Each row is a point on a landscape with many valleys, with its height.
A ball rolls from a point to the lowest of its 2 nearest points, and stops where none of them is lower. Distance is the straight distance between rows; heights are no part of it.
Z_716: [-47.6 -53.1 -30.1  -0.5 -19.9 -27.6  -6.7  -3.2  10.5   9.1  48.2  18.9
  -4.9 -10.2  -1.6 -14.4  -2.8 -22.1   0.4   8.6  -4.5]  height 867
Z_434: [-45.7  10.1 -51.1 -11.5   6.2   7.6 -29.3  33.5 -17.2 -35.0  25.7 -11.5
 -45.8   8.9   3.7  25.5  30.1  -8.3 -27.7 -48.2  15.2]  height 698
Z_631: [ 79.5  34.8  54.4   8.4 -11.3  21.6  -5.2  17.8 -16.9  21.9 -30.9  -5.4
  19.2  -3.3  25.1 -13.4 -13.0   4.4   3.4   4.6 -36.9]  height 432
Z_569: [-49.1  -7.1 -45.2 -27.1  10.0  25.7 -15.5 -15.9 -33.9   9.0  -9.8 -32.5
  -5.6  -4.6  -5.7  -6.0  25.6 -24.0  31.9  32.0  38.0]  height 755
Z_184: [ 81.8  59.7  48.7  -9.5 -19.0 -12.8  -8.7   7.4 -17.1  -1.8 -21.8 -19.3
  11.7 -18.9  15.4  32.4 -30.8  15.0 -16.1  -6.8 -11.4]  height 342
Z_310: [ -2.9   6.5 -24.7 -13.6 -15.5  -2.1   5.0  10.7   9.7  21.3 -45.3 -26.7
 -34.8  41.2  23.2 -37.8  10.7  31.7  -6.8 -36.0 -18.2]  height 527
Z_901: [-67.9 -22.2 -11.9  -6.9 -38.1 -26.4  19.3  18.7  -4.3  -7.9  30.4  27.1
 -15.4   7.6  -3.9  22.8 -19.3  16.2 -14.2   0.0 -15.7]  height 916
Z_421: [-56.6 -44.8 -40.0  47.0  -7.8  -8.0  -4.0   6.8  41.0  32.3  16.8   9.3
   7.9 -59.5 -15.5 -54.9  20.4 -35.5 -15.3  -1.6 -32.8]  height 142
Z_834: [ 46.0   7.7  43.0  -8.6  -5.1  -1.4  10.7 -38.9  -6.6 -43.2  13.4  42.1
  56.7 -17.9 -10.2  43.8   2.5  -9.7  -8.1  -8.9   1.4]  height 574
Z_344: [-13.0  33.8 -22.7 -35.3  23.1  29.8  24.3  29.0 -43.2   0.0 -42.4 -62.2
 -36.8  42.7   8.9  18.4  -1.7  32.4 -10.3 -29.4  12.4]  height 737
Z_334: [-19.0  33.6 -10.5  15.3 -18.1 -40.3  -4.3  -8.7  18.0  43.4   2.0  14.7
 -28.8 -10.4   7.2  -1.3  30.9  35.8 -20.5 -43.1 -22.8]  height 161
Z_296: [ 27.2  14.1 -21.0 -59.6  -4.0 -14.1  -1.1  -9.9   5.2  11.7  18.0  -7.7
 -20.6  41.3   4.3  28.1  17.0  -1.2  19.5  -6.1  46.8]  height 585
Z_918: [  3.6  31.3  31.4   7.3  12.2  -2.8   3.8 -11.4  -0.3 -42.1 -20.2  -0.6
  53.4 -12.1 -20.2  36.7  -1.8  -8.4  -3.7  11.2  17.6]  height 503
Z_979: [-38.8 -15.7 -21.0   8.9  30.1  -1.3   3.1   1.4  25.7  30.4  21.1 -16.0
  20.0   4.8 -22.4   0.6  22.1  16.6   6.0 -17.8   2.1]  height 605
Z_963: [-15.7  -2.6  15.9  -5.4 -11.6 -22.7  -5.6 -33.4  24.4   8.3  26.8  26.8
  -3.2  -2.9 -44.9  23.0  -5.9  19.5   6.2  25.3  20.2]  height 294
Z_160: [ 27.4  23.7  15.5 -31.6 -13.7  -0.8  39.3  17.5 -36.0 -45.3  16.1  10.3
  28.6  24.3   2.0  53.8 -13.0  17.3   4.1  -3.3 -26.2]  height 237
Z_815: [ 29.5 -83.3  21.8  -0.9   3.9  56.3 -10.1 -11.9 -17.7  13.3  17.0  30.7
  24.6  -9.4   6.8 -39.9  -9.4 -29.8   4.9  27.3 -38.8]  height 941
Z_722: [ 17.6   6.7  -4.6   1.9 -13.3  -2.7  -4.2  18.6  -5.9   3.5   0.5 -12.6
 -14.8  15.3   1.1   3.3 -33.0  23.1  -0.5  12.5 -11.8]  height 441
Z_70: [-22.3 -11.3 -21.5   4.4  13.0   2.6  -3.4   5.8   7.0  10.6 -36.7 -21.8
 -47.4  32.7   9.1 -49.6 -16.6  33.9 -19.9  17.0   8.9]  height 580
Z_579: [-21.0 -51.9 -44.1 -24.3  19.6  23.0  -5.1  -5.4   6.4  -6.4   3.7  -7.4
 -28.1  19.8   2.6  -3.2  20.4 -44.0  34.2  16.1  21.0]  height 816
Z_626: [  4.2  -4.3 -16.0  13.1  20.4  26.3 -30.9  -7.3  18.9  26.5   7.3   0.9
   7.9 -18.6  16.0   3.2  45.5 -46.4  25.7 -38.6  -8.5]  height 675
Z_805: [-23.7 -11.7   6.8  22.2   0.2  10.4 -41.3  15.0  11.1 -54.1   9.8  24.2
 -14.9 -24.6 -26.5 -15.8 -30.9 -17.3 -28.2  31.5  -1.2]  height 717
Z_965: [-25.3  28.0 -28.0 -23.3   2.0  -7.6  -2.8  -8.8 -14.5 -16.9  10.7   0.5
 -11.5  18.9  -4.4  45.5  35.8  -6.1  -1.5 -15.3  28.1]  height 638
Z_606: [-17.3  -7.5 -12.4  24.4  -6.8  -8.9 -20.7  -3.0   6.5  13.1  -8.9 -18.6
 -21.9 -24.5   8.7 -59.1 -14.7  10.0 -25.2  38.9  -1.7]  height 620
Z_595: [-45.8 -61.7 -21.3  20.9  -2.5  19.2 -25.0  23.4   7.8 -37.3  38.7  13.9
   1.9  -6.4  -4.2 -38.1   1.1 -29.9 -18.1  19.3  -6.2]  height 801
Z_68: [-21.3  17.8 -15.3  -5.1 -14.4 -20.7  21.7 -14.7  54.4  -6.5 -36.8 -10.1
  -9.2  -0.2 -11.7 -15.1  13.3   9.2   5.0 -38.0  15.1]  height 469
Z_930: [-39.7  -8.9 -31.6  31.7  -9.2  -7.2 -34.0  11.7   2.1  43.1  14.2   1.9
 -20.8 -42.6   0.9 -46.1  17.4   8.4  -3.3   1.7 -41.8]  height 444
Z_700: [ -0.3  -9.3  28.9  42.8   0.9 -16.2 -15.3 -25.6  28.2  -0.3  17.4  39.8
  10.0 -83.6  -2.7 -47.7  22.0 -69.4  -9.4 -10.4  -5.4]  height 815
Z_176: [-14.2  36.1 -19.7 -10.2   3.9  -6.3  42.2  15.3 -58.1 -53.5 -37.7 -16.0
  24.8  -3.6  20.6  32.6 -36.1  33.8  15.7  18.7 -30.3]  height 316
Z_843: [ 39.8  46.0   7.7   0.4  -0.4  -2.0  -8.3 -14.4  10.1  24.7  10.3  -6.6
  23.8 -39.1   3.9  20.3  47.6 -26.2  36.8 -31.6  -5.5]  height 602
Z_401: [  8.1 -10.6   8.5  -8.3 -37.2 -20.1  16.6 -24.0   0.3  15.6  19.5  36.5
  18.1 -12.4  -9.0   3.0 -11.4  -7.1  27.4  58.6  -4.4]  height 96
Z_822: [-22.3   9.3  -8.2 -20.3  19.4   4.4  52.3   8.9 -37.9   1.9 -18.9 -37.3
 -25.9  51.4  23.8  -9.7 -43.2  42.5  22.9  24.0   0.0]  height 628
Z_448: [-16.5 -49.4 -32.7 -12.6  -4.9  36.4 -12.0  20.0  -6.6  12.5   4.4 -11.1
 -15.4  -0.4  27.2 -36.8  15.9 -40.3  22.6  -6.0 -27.6]  height 875
Z_18: [  6.5   9.2   7.3 -11.3   2.9 -23.7  36.2  -3.0 -38.5   5.3  22.4 -12.9
 -35.8  45.1  32.1  18.0 -49.0  43.3  17.2  45.1  27.5]  height 583
Z_771: [ 25.5  21.8 -13.9 -25.9   3.6   8.7  26.9 -31.3  22.6  23.0 -14.2 -25.7
  21.8  -0.4   9.6   0.5  21.8 -15.7  43.7 -12.1   3.7]  height 657
Z_571: [-64.5  -3.2 -30.2  -6.1  13.5  16.6   3.8  22.8  -4.0  -0.9   0.6 -23.9
   6.4  -7.3  -5.8   6.5   3.0 -12.2   9.5   6.8  -4.8]  height 682
Z_379: [-11.2 -23.2  25.5   2.2   6.1  23.1 -26.8   6.5  -7.2 -57.1  27.6  16.3
  16.2  12.3 -15.8  21.2 -18.9  -0.6 -16.4  36.5  17.3]  height 642
Z_245: [ 14.9  16.0  -0.8  -1.0 -10.9 -11.4  30.0 -38.0  40.1  55.2  -4.5   6.7
  14.0 -42.2   2.9   2.7  -3.5 -22.7  22.2  -1.3  -1.7]  height 711
Z_636: [ 39.4 -61.9  36.7  13.3  -0.1  24.3  22.1 -10.5  -5.7  39.8 -14.5  37.2
  15.4 -11.7  -8.1 -44.0 -42.4  -1.3   0.4  33.9 -36.0]  height 874
Z_60: [-36.3  15.5  11.1 -14.0   8.3  -6.4  46.3  -4.9 -60.0 -62.7  -3.8 -29.5
  32.2  -1.3   8.2  47.7 -42.1  13.8  28.4  53.7   5.5]  height 239
Z_790: [-50.5  15.8 -39.1  15.4 -25.0 -25.7  -7.5  12.1   6.3  10.1 -29.7  -0.1
 -51.5  23.6  25.4 -11.9  12.3  25.0 -22.9 -49.2 -20.7]  height 382
Z_955: [ 38.1  18.6  11.4  -9.4 -36.3 -20.9  30.2  -0.7 -10.1  -5.4  17.0  39.7
  14.4  -1.5  10.7  42.8  -7.1  -5.5  17.6  20.6 -20.3]  height 263
Z_748: [ 30.9 -47.0  30.1  30.1  14.8  33.5 -19.2  -7.1 -14.5  14.4 -20.5  27.3
  34.4 -36.5  -3.6 -36.6  15.4 -36.2  -1.3   0.3  -9.8]  height 943
Z_873: [ 10.2  -8.8  21.0  39.8 -22.1 -11.0  -5.3  -9.9  32.0  19.8 -28.1  27.3
 -13.2 -20.6   2.0 -19.9 -20.6  13.1  -2.7 -15.8 -19.6]  height 684
Z_712: [  4.6 -21.6  -2.3   9.8   8.9  16.1  -8.5  36.4  20.5  -9.9   2.8   5.7
 -10.5  38.1  -7.3   7.1  15.9  20.1 -29.7 -73.0 -22.0]  height 822
Z_964: [ 18.5  18.3  15.9 -34.7  20.2  13.7  27.5   3.5 -37.5 -33.5  18.0 -10.9
  38.6   9.2   7.4  59.1 -11.2   9.9  20.5  54.0   4.3]  height 140
Z_545: [-12.1 -35.2  -8.6  31.9  -7.5  -4.1   1.5 -10.9  50.6  -6.3 -21.1   5.8
  -0.2   8.1 -13.9 -41.8  -7.4   3.3   5.6 -29.9  12.3]  height 576
Z_531: [ 18.2  39.7 -22.6  16.8 -37.6 -48.9 -11.7 -27.5  41.7   7.4 -20.5   6.7
 -29.7   1.0  20.3 -25.0  27.9   4.9 -15.9 -33.0   1.0]  height 345
Z_537: [-26.2 -20.4  19.5  -8.8  40.1  15.2   6.9  -3.0  10.6  12.7  28.7 -11.7
   3.1  40.5 -32.5  10.2 -17.6  32.6  -5.8  18.4  11.6]  height 511
Z_463: [ 19.8  -5.6  20.8  -9.5  18.2 -26.1  25.7 -17.6  39.3  25.0  19.5  -6.3
  -1.1  34.6 -41.8  18.4  -8.5  35.3 -10.9  -9.4  31.8]  height 416
Z_107: [ -2.2 -16.8  -2.7 -19.8  -7.8  23.2 -27.7  20.6 -35.4  -8.1  12.8   8.4
  -3.5  12.0  11.7  14.5 -11.8  -8.1   2.5  49.5   1.5]  height 550
Z_27: [ 22.7  17.0  15.4  -2.7 -16.9  -7.7  -3.0  50.1 -27.1 -26.8  12.4  10.9
  -0.3  36.8  -8.0  44.1 -18.7  40.0 -18.6  -6.2  -3.5]  height 335
Z_459: [ 54.6  -1.6   3.2 -39.8  -7.6  -8.4   6.3  11.1 -28.6  18.8  26.0  -8.7
 -28.5  59.1  16.4  30.2 -12.7  16.1  13.4  27.5  24.2]  height 532
Z_409: [  5.4 -18.0 -19.6  16.4   2.7 -13.9 -26.1 -27.3  29.3  16.2  11.1  -2.4
  22.5 -54.1  -3.3 -32.3  44.8 -57.5  21.8  -7.0   9.6]  height 748
Z_910: [-23.7 -11.3 -20.2  12.0  20.5  -6.9 -52.2  29.4   6.1 -15.5  17.8  -4.9
 -31.8  25.2 -16.4  -7.1  13.6   5.3 -52.4 -49.8  18.9]  height 761
Z_403: [  9.4 -20.1  37.6  27.2 -22.8 -10.1   3.5   3.8  12.5  17.0 -15.1  30.0
 -10.1 -14.6  -2.8 -43.5 -56.7  19.0  -7.9  54.5 -22.4]  height 786
Z_609: [ 36.4 -39.8  75.9  10.1 -11.7  11.3  -4.7 -33.1 -26.9 -44.8  27.9  55.1
  76.4 -11.2  -9.9  20.9 -20.2 -28.1 -35.9  16.3   8.0]  height 664
Z_973: [-43.7   7.0 -10.8 -20.9  51.2  28.6  14.0   5.7 -48.1  15.3 -33.6 -49.0
 -25.6  39.9  12.0  -3.4 -27.1  17.9  16.6   7.8  36.3]  height 683
Z_165: [-39.6  36.4 -35.1 -27.3  13.4 -23.5  36.4   8.6 -18.7 -12.6 -35.4 -52.0
 -22.6  33.7   0.9  24.6  23.6  10.1   6.1 -30.5  -4.3]  height 773
Z_904: [ 30.9  27.7   4.7 -14.1  29.1  11.1   6.1  -4.8  27.1 -38.0  -1.2 -10.6
  24.1   1.5 -27.9  42.1  34.5 -41.1  20.2   2.2  26.8]  height 563
Z_823: [ 34.4 -42.7  37.5  58.7  14.0   9.0 -48.9 -32.4  13.6   7.5   5.6  25.8
  19.0 -52.9   1.6 -55.7   4.0 -52.0   3.6 -35.6  16.9]  height 880
Z_935: [ 29.4  17.0  18.4  -6.5   4.0   4.6 -10.3  26.7  23.7 -12.9 -19.0  -9.9
  -1.3  15.7 -18.5  -3.0  25.4   1.2 -27.3 -51.8  23.8]  height 868
Z_77: [ 24.4  73.1   9.6   1.2   6.4  -9.1 -23.7   8.6  16.9   6.1 -17.5 -18.8
 -23.9  -8.9   5.8   5.9  24.2  21.1 -41.3 -38.0  15.5]  height 903
Z_195: [ 34.0  61.2  26.5  13.6   6.9   2.3  13.4   2.3 -11.9  -2.0  -3.3  -2.6
  32.1 -37.9   9.0  21.0  -9.8  25.4  -7.4  27.2   1.3]  height 423
Z_849: [ 62.8  39.0  28.7  19.1   9.6   5.3  -6.2 -11.5  10.2  41.1 -31.3   2.8
  16.4 -38.9  12.2 -17.4  24.2  -0.3   9.0 -17.8  -7.5]  height 531

Call two points neighbours if one is among the 2 nearest of the other. Go from one point of each pair to the other, from neighbour to neighbour, staying as low as possible. Name the highest point that can't be avoided.
Z_334 / Z_918 -> Z_716
Z_964 / Z_401 -> Z_955
Z_918 / Z_401 -> Z_609
Z_421 / Z_334 -> Z_606

For each start below, name the point where the ball stops.
Z_571 -> Z_401
Z_815 -> Z_334
Z_748 -> Z_184
Z_935 -> Z_459
